Each row is a point on a landscape with many peaks, with its height.
A climber steps from a point to the highest of its 2 nearest points, and stops where none of them is higher. Distance is the straight distance between rows; heights are no part of it.
j406: [137 123  99 136  99 135 166 110 170 135  85 125  98 203 158  85 145 133
 130 110  99 104 145 100 179 110 139 153 156 139 130 165 127 157  92 124
 184 123 130 136 141 120 171 134 109  84 128 110 182 106  52  65 154]  height 2.12
j658: [150 135 146 172 163 124 115 134  88 112 148 104 107  92 107 141 130 104
  99 138 131 137 114 125  97  71 118 117  74 139 133 106 132 127 157 138
  82 132 154 118  79 152  87 121 155 171 126 119  73 139 202 162 135]  height 6.28
j853: [164 142 198 129 143 126 101 143 112  99 113 140  97 127  58 134 156 110
  82 115 121  99 129 109 104  88 132 179 127  94 127 129 110 161 113 109
 118 186 176 168 111 127 179 116  97 176 147 138 132  79 123 152 133]  height 5.03
j31: [122 125 155 157 137 183 119 120 119 110 126 158 137 150 153 111 159 129
 128 149 129 138 124 132 178 133 115  96 181 110 134 134  85  98 162 129
  80 149 109  90 132 100 176 123 139 105 119 148 140 123 174 144  92]  height 2.05
j9: [131 121  91 222 140 139 132 120  94  99 156 121 162 141 186 107 111 100
 154 157  99 103 118 127 184 101 151  69 129 131 102 113 128  96 132 146
  97 127 121  37 157  95 158 147 159  96 115 135 103 188 167 157 142]  height 1.87
j56: [158 134 157 105 119 105 124 143 134 118 144 106  85 119  97 140 131 133
  99  99 120 104 119 119  69  79 124 153 137 110 121  87 165 146 117 150
 159 129 148 181  86 139 114 122 115 145 126  96 124 134 122 113 156]  height 4.89
j441: [183 137 116 176 124 151 167 115 112 112 127 113 101 174 140  72 138 122
 130 145  80 102  98 127 149  92 152 101 170 106 128  87 152 137 133 156
 136 134 104  76 116 105 179 162 146  60 139 136 117 162 139  96 134]  height 4.51
j451: [174  65  55 133 130 138 194 112 147 143  86 136 103 158 114  86 104 161
 123 107 117 119 151 135 174 143 155 131 148 130 127 139 168 128 104 126
 171  91 105 138 119  88  89 146 119  85 135 106 148 140  66  82 198]  height 2.92
j920: [146 151 123 185 143 156 146 130 103  90 128 125 103 182 141  94 144  90
 146 162  90 106 104 115 171 101 126  96 212 122 145  81 122 118  97 145
 113 154 107  46 130  99 228 137 157  81 129 145 120 154 147 109 105]  height 4.38
j381: [105 110 125  88 145 137 143 107 161 170 140 138 127 115 106 101 116 182
 162 125 160 165 108 186 129 183  78 146 147  74 114 159  96 101 180 109
 133 130  87 103 174 106  97 155  91  93 152 170 128  88 112 108 105]  height 5.88
j454: [ 96 137 146 126 123 128  96 140  96  99 150 128 143 106 147 161 145 113
 143 127 122 132 127 136 115 142 126  90 129 121 114 123 105  95 151 126
 103 107 122 136 120 139 101 111 153 131 110 123 115 131 161 156  94]  height 3.80
j370: [113 145 169 178 135 153  83 132  69  88 106 149 161  90 139 151 175  67
 107 158 138 146 165 107 177 128 128  95 104 154 150 163  69 109 118 100
  59 146 175 134 116 150 122  75 138 179 108  91 105 131 181 185  84]  height 4.18
j716: [117 138  70 153  99 115 108 146 110  96 161 120 188 122 187 149 116 108
 173 150 128 112 109 133 132 128 178 101  89 160  56  91 165 114 117 139
 117  80 136 119 136 137 113 121 165 144  97  85 114 165 115 161 127]  height 1.08
j685: [216 137 111 185 109 135 172 127  96  94 136 104  96 149 103 101 127 115
 104 130  89  89 102 104 128  74 177  97 163 119 120  85 195 148 104 148
 138 132 110  89 106 111 157 156 137  89 137 119 111 175 111 117 171]  height 4.70
j699: [ 66 149 160  83 108  78  93 132 145 115 176 107 105 147 143 181 103 108
 169  96 121 104 147 107  83 136 128 140 128 131 105  66 143 136 112 155
 155 116 134 157 124 174 159 118 137 142 126 101 134 126 127 142  80]  height 3.91
j155: [ 70 132 131  83  93  95 140 123 198 145 102 134 115 183 160 124 135 152
 131  91 137 143 180  72 107 136  96 146 136 144 144 169  91 142 115  98
 169 109 142 185 121 140 153  74 115 126 134 113 198 104  79  85 115]  height 3.95
j614: [115 160 137 149 143 158 150 117 134 106 106 141  95 198 157  57 159 106
 156 139  97 113 134 119 166 136 109 121 226 128 144 102 107 131  97 137
 120 164 126  70 148 113 236 148 120  73 131 166 145 107 127  97  87]  height 4.25
j776: [143 121 182  81 152 123 119 125 152 151 152 145 111 128  87 119 141 154
 107 102 136 142  93 157  77 139 114 172 167  73 139 108 120 115 170 129
 137 159 126 151 125 140 147 131  82 129 146 147 144  91 146 119 143]  height 2.31
j394: [104 110 132  88 140 123 159 152 151 151 110 152 108 121 147 122 157 157
 109 115 155 163 131 120  89 166 106 109 182 113 182 112 114 115 178 105
 109 107 135 184  79 135  95  80 128 106 111 124 158 113 126  99 125]  height 3.62
j508: [137  95 149 118 120 140 131 144 139 133  93 168 155  95 126 136 153 133
  66 125 160 105 152 104 152 118 122 111 135 131 151 186 115 139 129  93
 129 157 135 193 130 124 108  96 105 138 146 119 152 106  99 130 152]  height 4.88
j94: [103 167 131 117 120 134 159  98 152 133 100 117  91 217 179  72 128 131
 150 108 104 131 142  87 141 134  99 158 174 165 152 142 127 150  76 131
 168 107 132 109 144 151 189 133 133  89 122 132 190 118  66  64 131]  height 1.95
j932: [177 165 180 179 146 128  87 143  71  77 128 119  65 138  66 126 148  77
 101 175  93  95 147 102 138  66 129 194 104 112 122 113  82 170  92 114
  93 181 170 118  87 133 218 134 123 189 146 121  98  95 137 178 113]  height 5.19
j991: [124 101  80 103  93 104 118 128 146 168 171  94 159  59 124 174  74 135
 173 128 166 149 131 156  89 154 149 123  85 119  89 122 173 113 125 140
 144  89 113 141  98 114  33 134 143 152 136 124 113 157 133 144 133]  height 4.11
j12: [165 102 129 151 116 116 100 145 123 126 123 113 149  93  88 150 110 116
  89 112 142 101 140 126 137  77 153 140  80 111 102 152 157 144  97 132
 158 131 133 156 105 113  78 130 110 178 143 127 113 140 125 146 180]  height 6.01
j582: [ 92 134 202 142 130 126  90 145 104 101 116 154 155 111  95 160 159  98
 118 142 131 108 138 119 151 118 112 146  97 107 131 162  63 124 120  91
  84 159 153 142 146 133 161 104  92 173 148 115 118  85 160 190  90]  height 4.44
j972: [111 152 206 124 137 122  73 140 107  88 105 169 136 136  74 148 147  87
  97 132 123  98 136 120 120  90 117 190  91 105 127 159  73 157 105  97
 108 188 165 147 146 133 189 127  86 194 162 126 134  51 116 184  99]  height 4.75
j690: [152 107 109 123 117  95 101 116 153 182 125  90 179  59  51 162  77 141
 112 123 165 107 146 141 138 114 153 153  50 116  92 174 162 162  90 113
 158 123 139 152 109 106  72 146  94 203 164 140 103 132 131 162 184]  height 6.71
j352: [146 153 177 117 173 136 138 145 112 122 155 125  89 113 105 145 138 127
 108 118 120 134 100 135  64 117 100 124 159 128 151  53 132 120 181 162
  95 135 135 144  89 152 108 117 147 138 105 106 102 129 185 128 117]  height 4.15
j358: [126 149 133 148  98 109 112 112 134  80 176  85 124 145 116 146  92 105
 169 132  72  83  98 123 101  76 158 124  86 135  62  75 178 143 113 152
 169 114 113  88 152 130 160 172 141 126 150 124 100 162 127 148 134]  height 2.95
j463: [157 121 108 161 155 163 140 167 102 119  84 143 142  76 165 136 176  94
  78 123 149 152 147 134 108  98 133  80 103 185 176 150 145 103 129 137
  96 124 157 154  69 166  77 106 182 157 104 105  96 150 151 130 129]  height 6.37
j231: [169  95 110 157 132 156 145 159 102 124  96 154 123 112 160 124 170 109
  70 136 148 122 134 117 147 102 134  80 158 151 180 139 141 123 140 137
 100 127 143 159  88 131 111  91 160 130 106 108 135 149 140 114 145]  height 5.79
j82: [135 130  83 101  92  95 144 133 157 129 128 107 110 162 187 140 120 116
 157  95 117 104 140  89 115 112 160 126 142 157 105  93 163 135  89 143
 179 103 120 165 116 155 138 131 160 117 106  99 153 152  68  89 146]  height 2.03
j601: [ 84 145 188  44 105 116  91 109 186 144 185 126 146 123  92 153 108 152
 180  92 142 151 122 158 105 165 108 215 119  89 108 111 116 107 140 121
 157 153 141 119 168 152 175 145  58 141 143 166 136  78 146 127  79]  height 5.76
j616: [ 67 170 136  95 123 102 132 126 159 136 130 121  84 185 178 121 140 128
 155 120 109 142 135 108 103 161 100 129 171 138 143  70 104 134 137 140
 139 112 124 147 116 135 169 115 145  89  96 119 161 134 112 108  81]  height 1.65
j288: [129 134 153 125 172 168 160 115 151 122  91 165 104 168 134  57 182 153
 110 133 138 135 107 136 138 182  95 122 221  89 167 139  91 129 161 112
 107 148 128 124 138 114 181 102 111  71 127 146 174  86 126 103 100]  height 4.03
j981: [161 149 174 136 147 124 139 156  90 117 158  95  82 129  88 140 135 121
 103 134 106 117 113 105  74  86 119 119 149 139 140  57 153 137 138 154
 128 136 149 150  70 143 139 134 140 148 104  88  96 156 141 133 132]  height 4.46
j631: [100 130 160 101 145 115 108 154 125 129 165 119 111  98 133 161 131 135
 136 122 138 153 115 153  67 136  98 108 135 117 140  90 126  89 169 141
  96 105 132 145  97 139  78 121 137 121 108 120 111 136 151 123  97]  height 3.82
j368: [138 134 177 127 124 117 101 134 132 120 134 126 116 115  91 152 134 112
 111 117 134 104 126 128  93  99 112 156 101  97 120 111 131 144 129 126
 128 148 147 156  95 144 136 124 109 170 142 123 129 109 148 139 130]  height 5.37
j93: [200 115 146 185 173 161 144 132  79 126 141 104 100  98 116 112 113 124
  84 163 109 159  97 141  88  96 111 101  58 139 147 101 140 123 178 142
 101 148 130  76 100 135  88 153 171 144 142 158  54 136 224 159 150]  height 5.96
j805: [159  92 149 142 140 155 163 150 128 120  63 161 120 115 118 129 180 134
  44 123 144 137 152 102 142 126 117 112 180 136 197 157 128 128 120  93
 105 142 158 206  87 140 120  68 123 132 107 115 153 117 115 102 152]  height 5.32
j977: [193 124 156 208 144 157 141 123  55  99 156 117 110 111 117 113 118 117
  93 160  90 143  86 133 127  65 133  97 108 124 127  82 154 125 161 136
 102 149 122  68 123 123 151 149 163 131 140 141  78 157 194 155 148]  height 5.80
j81: [166 111 142 116 175 136 124 142 108 162 113 140 110  67  81 146 112 152
  85 130 177 158 121 179  78 118 101 130  87 132 174 141 138 122 151 127
 116 150 138 148 109 153  50 127 120 159 131 144  92 112 196 132 160]  height 6.52
j766: [168  87  36 133 160 157 178 135 108 168  83 144 130 107 142  97 107 157
 100 156 166 147 127 162 154 167 143  70 142 175 173 162 167 110 150 128
 126  96  79 112 127  99  24 133 162 100 115 147 121 159 139 102 163]  height 2.86
j755: [ 74 171 173  42 102  83 119 121 183 140 112 138 122 173 150 135 127 123
 128  87 139 142 160  72 110 143 114 180 125 134 154 157  96 148  96 104
 171 142 146 187 161 164 199  83  94 141 153 143 190  81  99 104  91]  height 3.50
j385: [ 69 113  65 112 110 103 139  79 143 138 168 110 126 134 154 131  99 149
 228 134 138 167 151 164 141 181 120 112 112 125  89 139 120 111 151 127
 136  81  85  88 154  99  60 180 136  92 132 116 125 118  97 116 109]  height 5.30
j578: [203 111 142 179 119 150 141 144  89 111 104 123  96 147  79 107 136 110
  80 137  96  90 113 127 150  66 152 135 134 109 124 117 169 155 117 122
 132 151 119 104 102 111 171 153 120 113 152 145 116 128 115 120 193]  height 4.91
j827: [127 119 138 130 167 132 118 129 103 151 117 136 139  56  90 140 146 156
  76 142 176 159 114 161  89 137 100  93  63 157 182 185 101 131 132 122
  94 154 135 146 116 146  54 131 137 190 141 157  73 108 227 141 120]  height 6.09
j212: [187  88 105 103 175 153 165 157 131 155 113 125 110  73  83 134 111 160
  87 105 155 168 125 170  79 140 115 115 115 143 173 112 187 112 148 150
 125 121 106 154  99 165  35 131 140 138 131 138  90 133 166 104 173]  height 7.01
j588: [ 33 160 140  67 112  85 110 111 162 120 140 135 118 174 176 146 131 148
 189 105 136 150 154  96 106 174  98 142 136 149 118 130  94 132 147 131
 143 108 141 133 145 149 164 100 129 103 126 121 151 115 106 105  70]  height 1.42
j281: [141 136 169  80 141 139 137 121 179 135 113 147 102 166 112  99 145 137
 129  94 107 130 111 117 120 134 117 188 162 123 140 132 122 150 117 131
 170 147 130 154 153 135 192 148  90 120 138 156 168  99 101 103 115]  height 2.50
j673: [109 119 124 205 132 159 100 121  95  98 134 132 150 142 177 119 141 109
 153 167 121 122 129 126 199 134 144  80 138 118 117 135 105  79 141 119
  71 141 115  60 156  76 167 137 149 107 117 156 115 153 173 139 102]  height 1.96
j427: [116 198 188  92 182 150 135 110 142 100 121 133  88 169 134  97 159 134
 133 115  79 133  86 112 100 178  86 165 204 117 150  56 117 130 120 153
 134 164 134  88 160 131 236 167 124 100 101 179 151 112 133 138  95]  height 2.29
j811: [111 108  90 153 113 147 145 102 142 152  87 172 167 157 159  93 144 144
 112 136 150 120 137 123 192 143 124  97 142 132 142 193  90 115 127  95
 110 138 106 143 144  89 127 112 106  94 128 119 149 124 100 117 127]  height 3.33
j918: [173 141 140 207 120 132 103 149  60  82 122 120 103 149 101 127 147  68
  99 157  91  82 139  96 168  55 171 164  93 118 101 127 123 175  79 121
 107 150 185  99  97 126 197 134 137 172 152 113 116 127 123 182 145]  height 4.95
j236: [133 149 146 129 115 122 119 115 132  97 142 110 100 165 120 141 129 103
 139 126  71  90 117 107 118  86 136 145 143 133 108  94 136 151 108 159
 152 136 112 128 141 136 173 169 143 130 131 128 121 140 117 123 128]  height 2.70
j353: [ 31 127  79 100 100  87 125  81 129 123 171 115 133 153 171 151 128 137
 230 140 138 179 162 137 139 179 101 115  96 166  88 150 103 126 141 127
 128  84 135  97 152 130  97 132 133  87 123  97 121 124  83 109  94]  height 4.87
j952: [212  98  86 190 161 153 154 159  72 123  97 115 112  92 132 117 148  99
  53 126 132 146 124 137 113  82 160  90  99 175 169 119 163 111 125 148
  99 115 144 123  74 149  77 127 166 148 101 114  91 165 172 126 171]  height 6.99
j50: [ 92 105  55  93  98  91 116 132 154 185 130 114 204  46 144 164  90 167
 146 131 173 136 139 141 139 179 155 117  75 141 103 187 141 126 119 118
 147 109 123 169 140 102  26 125 133 158 122 100 127 150  73 128 133]  height 5.35
j308: [140 115 130 149 121 139 124 122 117 144 124 126 174 105 117 134 105 136
 130 150 139 109 102 154 167 124 133 104  78 119  96 182 115 134 147 114
 118 128  93 104 153  98  98 151 120 145 155 162 114 134 149 148 145]  height 4.64
j299: [155  84 142  99 155 132 164 152 142 156 118 137 117 115 118 122 129 142
 103 121 133 143 132 136 108 134 113 123 170 121 167 125 149 124 163 136
 144 111 112 182  93 120  88 114 124 122 118 121 146 117 123 100 155]  height 3.35
j336: [ 68 107  99 158 102 134 110  80 130 110 176 101 164 132 142 148  85 158
 215 139 122 143 126 143 186 171 149 116  60 140  61 164 142 100 141 120
 125  92 103  48 213  70 122 173 132  97 122 152 102 147 114 151 107]  height 4.21
j707: [130 134 111  82 113  79 168 142 176 142 119 111  67 157 143 128 115 144
 131  96 107 114 145  74  93 142 138 151 163 153 146 100 165 144  84 131
 194  97 141 191 106 164 149 121 132 111 109 105 165 136  70  64 149]  height 2.40
j230: [209 114  30 167 126 138 157 172 116 135 117 103 153  81 147 127  94 116
 101 132 129 116 104 152 125  96 195 104  92 155 100  97 208 121 130 142
 137  93 133 120 108 139  55 127 166 134  92 102  92 199 114 135 198]  height 0.41
j901: [171  88  92 159 148 162 155 158 100 157 107 138 134 103 119 100 100 138
  98 149 142 140 106 147 138 126 152  82 100 151 149 143 160 107 150 145
 120 119  98 110 139 111  60 150 181 110 141 155  97 154 177 114 168]  height 2.74
j279: [159 122 174 138 163 185 136 133 110 116 112 169 114 127 120 107 163 137
 108 152 134 138  91 153 117 135 103 108 174  91 165 122 103 107 180 136
  85 158 121 106 129 115 134 129 114 118 132 150 129  97 172 132 113]  height 2.13
j203: [139 110  73 126 113  99 105 140 147 186 142  95 213  46  93 163  81 158
 116 143 178 130 139 153 143 157 176 129  40 138 116 186 155 155 103 123
 141 123 120 163 131 108  37 129 119 203 140 127 127 140 131 146 152]  height 6.05
j210: [149 107  63 105 116 106 127 155 150 171 124 112 172  58 146 169 114 136
 154 125 160 141 144 149 121 149 165 110 101 159 109 137 162 125 130 134
 146  98 118 166 108 131  25 105 136 153 115 103 119 140 107 129 139]  height 4.67
j443: [214 100 109 201 109 131 135 136  95 126 124 102 130 106  88 130  90 114
  65 134 108  93 107 117 161  74 159 127  45 110 107 142 193 158 114 109
 136 141 142 100 136 100 115 165 114 151 170 159  89 140 130 149 209]  height 5.23
j38: [ 69 110 156  73  90  97 101 118 149 144 166 128 168 109 105 199 111 121
 159 102 154 136 168 131  98 141 123 152 112 107 119 155 106 112 118 109
 150 133 133 203 119 156 118  80  90 151 157 116 142 111 108 143  99]  height 4.04
j415: [138 141 150 155 150 186 156 106 136 112 101 164  99 186 119  59 175 135
 118 129 107 118 112 152 153 137 113 146 216  93 140 146  93 131 132 124
 105 165 119  86 152  97 209 138 108  63 136 158 148  78 110  89 102]  height 4.14
j247: [102 130  49 184 113 125 138 114 116 114 154 128 152 160 199 108 122 123
 190 155 109 121 123 140 176 130 157  95 143 148  73 125 147 109 125 151
 101 101 106  62 148  92 140 130 157  92  88 106 129 175 118 122 138]  height 1.71
j170: [ 66 187 192  71 178 114 105 122 164 107 129 153  97 148 121 129 144 124
 142 105 119 142  90 121  79 188  92 179 170 113 149  76  82 120 156 137
 134 148 140 117 150 154 215 135 102 117  97 155 152 111 144 133  75]  height 2.30
j985: [128 177 156  86 170 120 159  95 148 125 139 104  59 177 108  76 127 150
 150 105  77 126  81 110  72 171  91 171 201 117 143  45 156 140 127 163
 151 141 116 101 153 152 203 178 117  81 110 171 147 108 106 115 123]  height 2.38
j329: [ 56 158 179  57 102  65  87 150 157 147 183 112 131 117 130 205 112 123
 159  98 148 139 146 122  46 149 113 168 117 108 135  51 135 122 124 133
 137 116 146 168  91 180 152  91 111 149 140  93 145 134 140 138  84]  height 4.54
j84: [105 162 120  97 138 120 151 114 152 124 106 114  77 191 177 102 149 115
 125 106  94 129 134  87  96 141  82 132 187 156 146  79 119 156  86 158
 149 116 131 133 128 141 196 120 155  94 110 126 170 121  92  74 111]  height 1.80
j961: [165 122  41 160 112 135 143 164 120 147  96 118 188  91 192 125 117 139
 119 147 144 127  89 145 150 129 190 101  90 172 105 116 181 118 117 133
 101  91 132 125 138 121  60 107 154 173  89 110 111 189 112 150 178]  height 0.60
j842: [ 44 114  96  89 114  88 138 106 137 159 145 133 166 117 148 163 138 161
 164 124 171 173 178 129 135 198 106  95 133 145 135 191  78 115 166  97
 129 119 111 150 128 111  58  83 120 113 128 119 133 119  95 139  93]  height 5.92
j715: [ 99 130 142 155 105 147 101 126  86 108 106 158 205  94 147 147 175  98
  95 160 155 120 157  98 182 141 132  78 102 162 161 212  79 122 118  92
  68 137 152 168 139 131 117  82 132 160 124 109 127 139 145 183  97]  height 3.81
j474: [102 107 120 106  97 109 139 123 178 139  84 156 152 143 152 119 145 153
  96 123 140 116 164  87 156 118 127 146 145 130 141 184  99 138 108  91
 164 143 138 192 135 132 148  86 117 110 139 108 172 109  67 110 125]  height 4.43
j238: [135 141  20 152 108 117 125 146 108 126 143 106 179 112 201 132  98 141
 170 158 138 129  97 165 125 162 192  89  85 163  59  99 170 102 129 137
 102  82 123  94 150 112  64 121 167 139  92 100 105 181 107 144 165]  height 0.80
j42: [ 79 183 190  52 115  92  88 133 158 106 115 118 116 157 127 175  97  87
 142  93 103 107 155  87  97 108 130 189 116 141 135 106 126 163  66 157
 177 134 155 185 148 180 204 105 118 172 146 128 152 103 121 131  87]  height 3.02
j242: [143 122 123 117  87 103 102 123 145 110 178  82 129 106  91 160  76 126
 154 109  89  98 117 134  91  76 163 148  96 108  73  84 181 151 110 143
 170 122 120 129 122 146 115 160 127 139 155  97  97 151 125 141 144]  height 3.24
j150: [161 185 190 178 141 135 102 137  67  76 145 120  90 127  89 136 132  89
  99 172  87 106 129  84 123  80 132 138 134 131 135  66  90 154 105 150
 111 159 151 101 106 143 190 136 149 177 125 109 100 136 160 178 111]  height 5.40
j824: [ 31 130 101 112 100 112  97  73 135  94 175 108 181 139 144 159 112 155
 221 120 123 155 162 139 177 173 123 115  84 152  74 163 100 110 126 113
 122 112 128  73 201 110 129 153 122  98 129 137 128 129 106 124  71]  height 4.47
j526: [193  88  65 146 110 138 147 155 123 127 122 122 135 109 126 115 109 126
 104 115 121 112 129 129 138 106 175 119 127 141  97  99 190 122 113 142
 145 101 124 147  96 127  75 135 162 119 112 102 121 158  97 115 197]  height 0.27
j565: [104 163 188  76 130 126 108 122 146 110 121 136 101 160 113 145 126 113
 134 104 104 101 119 109  93 129 100 197 150 113 142  92 125 161 105 137
 147 158 150 165 150 135 205 119 107 151 132 143 150 113 124 131 111]  height 2.68
j309: [ 91 129  94 120 101 130 156  77 160 163 103 144 120 197 150  58 152 141
 164 118 121 159 152 143 169 124 103 159 144 131 129 188  98 150 124 112
 169 126 115 101 143 132 150 140  97  78 137 121 175 104  51  78 149]  height 2.28
j473: [187 137 131 228 139 125 102 153  45  91 129 115 129 136 123 134 136  48
  99 187 107  87 144  87 175  55 158 133  79 129 127 137  82 151  93 105
  74 149 178  75 107 140 182 101 147 184 122 115  97 146 154 202 127]  height 4.71
j80: [210  92 139 185 100 166 128 138 104 128  97 125 116 131  68  95 104 135
  69 133 109  93 104 118 173  79 152 148 107  87 108 158 171 157 110  98
 140 148 135  99 150  89 173 188 107 127 174 181 102 107 119 138 208]  height 5.06
j134: [ 34 133 138  71 117  66 126 129 170 147 151 144 134 125 161 169 148 150
 151 119 176 173 177 104 106 182 101 112 132 116 139 148  68 109 164  87
 116 121 124 181 117 140 109  63 117 116 135 107 154 119 100 134  61]  height 5.22
j522: [179 141 153 191 132 154 127 128  80  82 138 117 111 142 112 131 136  89
 116 176  86 112 116  99 137  76 141 107 157 103 143  64 117 133 118 144
 101 143 142  69 106 130 190 138 159 143 130 124  97 162 167 152 124]  height 5.60
j569: [ 83 111 130  68 126 115 122  98 139 170 143 143 172  77 116 162 123 170
 136 129 177 153 140 157 108 186 104 122 115 117 146 189 104 104 147 114
 124 130 102 157 137 129  54 112 101 132 150 142 126 110 133 132 101]  height 5.33
j606: [ 93 118 180 128 105 138  84 132 110  94 152 150 157 116 131 161 149 108
 137 141 135 122 144 118 151 120 109 120 123 115 131 143  87 116 132 123
 108 137 131 147 139 120 148 109 119 139 133 128 126 117 148 154  89]  height 4.12
j130: [153 138 159 204 148 132  82 145  47  87 126 132 111 112 118 150 147  82
 109 171 121 119 150 109 164  75 132 114  66 151 126 144  75 135 109 109
  62 137 180 100 116 143 136 105 140 193 113 110  83 128 186 195 107]  height 4.49
j105: [139 169 160  87 129 109 135 112 143 111 134  98  91 181 107 109 104 128
 134 112  61 109 105 101  89 121 108 175 162 149 123  66 166 151  85 163
 178 141 116 110 147 158 199 170 124 120 131 164 132 132 112 113 127]  height 2.52
j765: [118 119 124 153 121 161 134 131 109 139  94 167 184 111 152 117 166 129
  98 167 166 124 131 127 188 131 131  80 133 136 160 204  85 123 138 105
  99 158 110 124 146 102 118  97 120 127 132 136 148 123 146 160 117]  height 3.51
j126: [130 116 126 102  99  88 103 122 161 161 174  79 148  97  94 180  72 138
 171 100 137 132 135 154  83 117 148 166  78  89  85 101 168 123 112 144
 166 112  98 144 109 130  81 142 110 143 165 117 109 134 142 142 135]  height 3.63
j792: [165 123 178 113 154 172 127 130 126 134 125 144 104 136  83  81 143 149
 118 111 119 127  81 164 115 140 110 153 167  64 119 116 123 131 176 112
 115 164 125 102 154 123 166 159  97 106 135 178 121  99 145 118 120]  height 2.21
j940: [ 83 114 139  95 152 138 154 119 162 150 106 167 117 142 148  95 176 161
 124 134 151 166 128 138 121 185  77 120 191 101 172 148  70 107 178 102
 116 125 115 143 125 112 130  94 116  90 117 133 178  98 110 110  99]  height 3.89
j995: [105 181 100 139 114 135 140  95 141 122 118 109  99 235 192  82 136  93
 178 116  80 130 150 119 184 117 120 135 150 162 110 138 129 153  82 154
 160 110 125  65 162 145 189 156 146  82 113 119 154 134  79  90 126]  height 1.81
j228: [174  92  89 108 125 117 174 137 161 131 103 123  80 128 111 111 119 158
 115 102 113 109 144 104 135 107 154 142 166 134 135 116 181 131 101 145
 178  93 116 159 104 147 123 140 128  86 127 100 149 132  80  62 174]  height 2.71
j846: [ 48 135 172  53 110  88  89 120 151 142 174 147 155 121 126 195 130 135
 151 109 170 160 152 126  87 187  87 137 125 102 150 131  91 113 171 104
 117 134 143 177 126 157 124  78  83 126 136 127 148  98 140 146  65]  height 4.63
j452: [ 98 170 202  69 162 118  85 138 140 128 145 157 110 121 102 143 148 137
 101 113 119 140  87 143  66 171  96 164 167  89 155  85 101 139 170 132
 109 167 155 144 136 140 178 119  87 130 118 133 149  95 158 127 101]  height 2.45
j39: [184 106 120 200 112 141 112 150 103 116 134 120 152 113 136 123 116 103
 100 126 125  98 109 119 155  81 162 120  91 126 100 142 140 138 112 131
 123 112 134 111 117 105 111 152 133 157 134 124 108 158 133 158 186]  height 5.53
j481: [113 122 152 114 128 130 110 133 121 162 131 138 191  74  85 161 111 139
 108 143 161 134 117 145 131 142 114 114  86 122 125 190 114 126 131 101
 105 138 109 130 154 111  71 136 101 161 155 160 124 113 163 145 110]  height 4.90
j561: [127 111  54 156 118 157 165 140 131 151  95 147 164 127 185 100 164 126
 108 146 157 124 141 134 196 133 163 103 149 162 135 177 113 101 111 111
 130 118 125 137 135 100  96 102 133 103 104 111 165 150  71 112 163]  height 3.13
j871: [ 64 109 109 101 127 110 149  82 138 164 141 121 106 141 125  96 108 167
 207 127 129 168 132 185 131 169  85 134 145  95 109 134 103 120 176 125
 133  99  94  89 149 112  87 168 115  86 124 126 126 113 123 113 104]  height 5.61
j113: [150 132 114 139 147 130 105 155 106 125 139 123 133  72 122 156 143  97
  99 121 165 144 144 142 104 110 126  98  89 158 143 123 147 110 129 144
 107 122 152 139  51 173  50 130 165 184  96 116  91 145 173 156 124]  height 6.91
j885: [199  82  90 126 169 144 163 172 124 131  89 105 115  71 108 133 128 128
  73 111 142 149 138 143 104 120 143 100 108 177 161 121 184 112 131 143
 132 115 137 159  82 166  57 116 157 135  99 114 101 154 141 103 187]  height 7.59
j706: [179  84  69 143 135 155 162 111 136 162 108 127 121 118  97  83  80 158
 129 128 142 121 114 149 163 134 141 119 119 115 116 149 162 139 126 141
 156  92  80 109 146  80  62 171 134  88 142 145 129 142 102 100 192]  height 3.05
j373: [149  85 116 118 135 144 165 131 148 157 100 143 121 120  97  93 105 154
 113 121 143 130 117 164 152 139 130 131 151 100 134 158 143 113 144 136
 148 123 101 139 127 109  84 142 123 110 140 147 135 116 119 103 160]  height 3.17
j28: [147  97 114 128 154 165 149 136 116 166 124 130 104 104 139 105 114 152
 119 129 141 161 116 166  97 135 115  80 143 132 153 121 133 106 185 139
 103 102  92 112 124 128  41 135 165 108 125 152 104 133 176 110 126]  height 2.62
j354: [107 131  92 165 102 139 114 100 125 137 137 113 172 114 136 116  88 149
 177 154 154 122 110 138 188 161 132 112  80 118  77 190 120 118 134 125
 117 113  83  74 206  57  97 173 135 116 129 163 117 140 130 143 144]  height 4.42
j771: [114 132 138 105 139 142 138  94 166 144 117 158 114 171 117  71 146 148
 168 109 110 145 135 161 143 126 105 178 158 104 133 159 108 123 142 118
 150 140 112 116 159 140 172 154  99  96 142 146 155  81  90  81 125]  height 2.39
j224: [ 63 151 189  45 117  70  83 116 172 144 181 116 134 136  79 182 102 128
 162  89 147 142 136 141  58 152 108 204 127  96 120  67 133 124 126 140
 151 140 145 159 136 172 179 111  72 152 143 131 142 107 147 137  84]  height 5.21
j413: [ 78 128 173  79 119 120 112  97 170 140 151 143 150 125 101 122 101 166
 176 107 131 145 109 166 126 157  93 166 129  82  88 149 104 108 157 109
 141 151 105 106 179 109 142 176  81 117 145 171 130  85 128 129  78]  height 6.18
j240: [155 109  25 159 137 165 171 133 126 177  79 165 162 117 158  90 120 148
  90 144 174 125 133 157 194 165 162  77 145 161 157 196 129 108 127 123
 123 105  94 109 145  80  48 123 143 109 101 125 146 153  98  93 176]  height 2.96
j803: [ 95 162 144  84  98  98 115 133 143 104 115 122 120 158 178 160 122  99
 148 108 112 107 148  73 110 131 135 140 123 153 137 105 115 163  76 150
 170 106 145 164 138 164 175 108 148 147 127 104 164 124 110 129  97]  height 3.34
j430: [ 83 160  62 143 103 112 113 119 121  83 164 120 164 160 215 149 128 117
 196 148 107 116 135 114 146 146 163  98 121 184  56  94 137 115 108 132
 113  84 139  78 167 120 142 104 163  99  91  78 131 167 103 142 114]  height 1.43

Call two points neighbours if one is among the 2 nearest of the other. Go from one point of each pair to the other, from neighbour to neighbour, staying as high as possible. Name the lowest point that can't be avoided.
j452, j690 -> j427
j885, j413 -> j336
j885, j842 -> j481
j885, j113 -> j463

Where does a climber stop that starts at each point below?
j309 -> j413
j766 -> j113
j918 -> j113
j238 -> j452
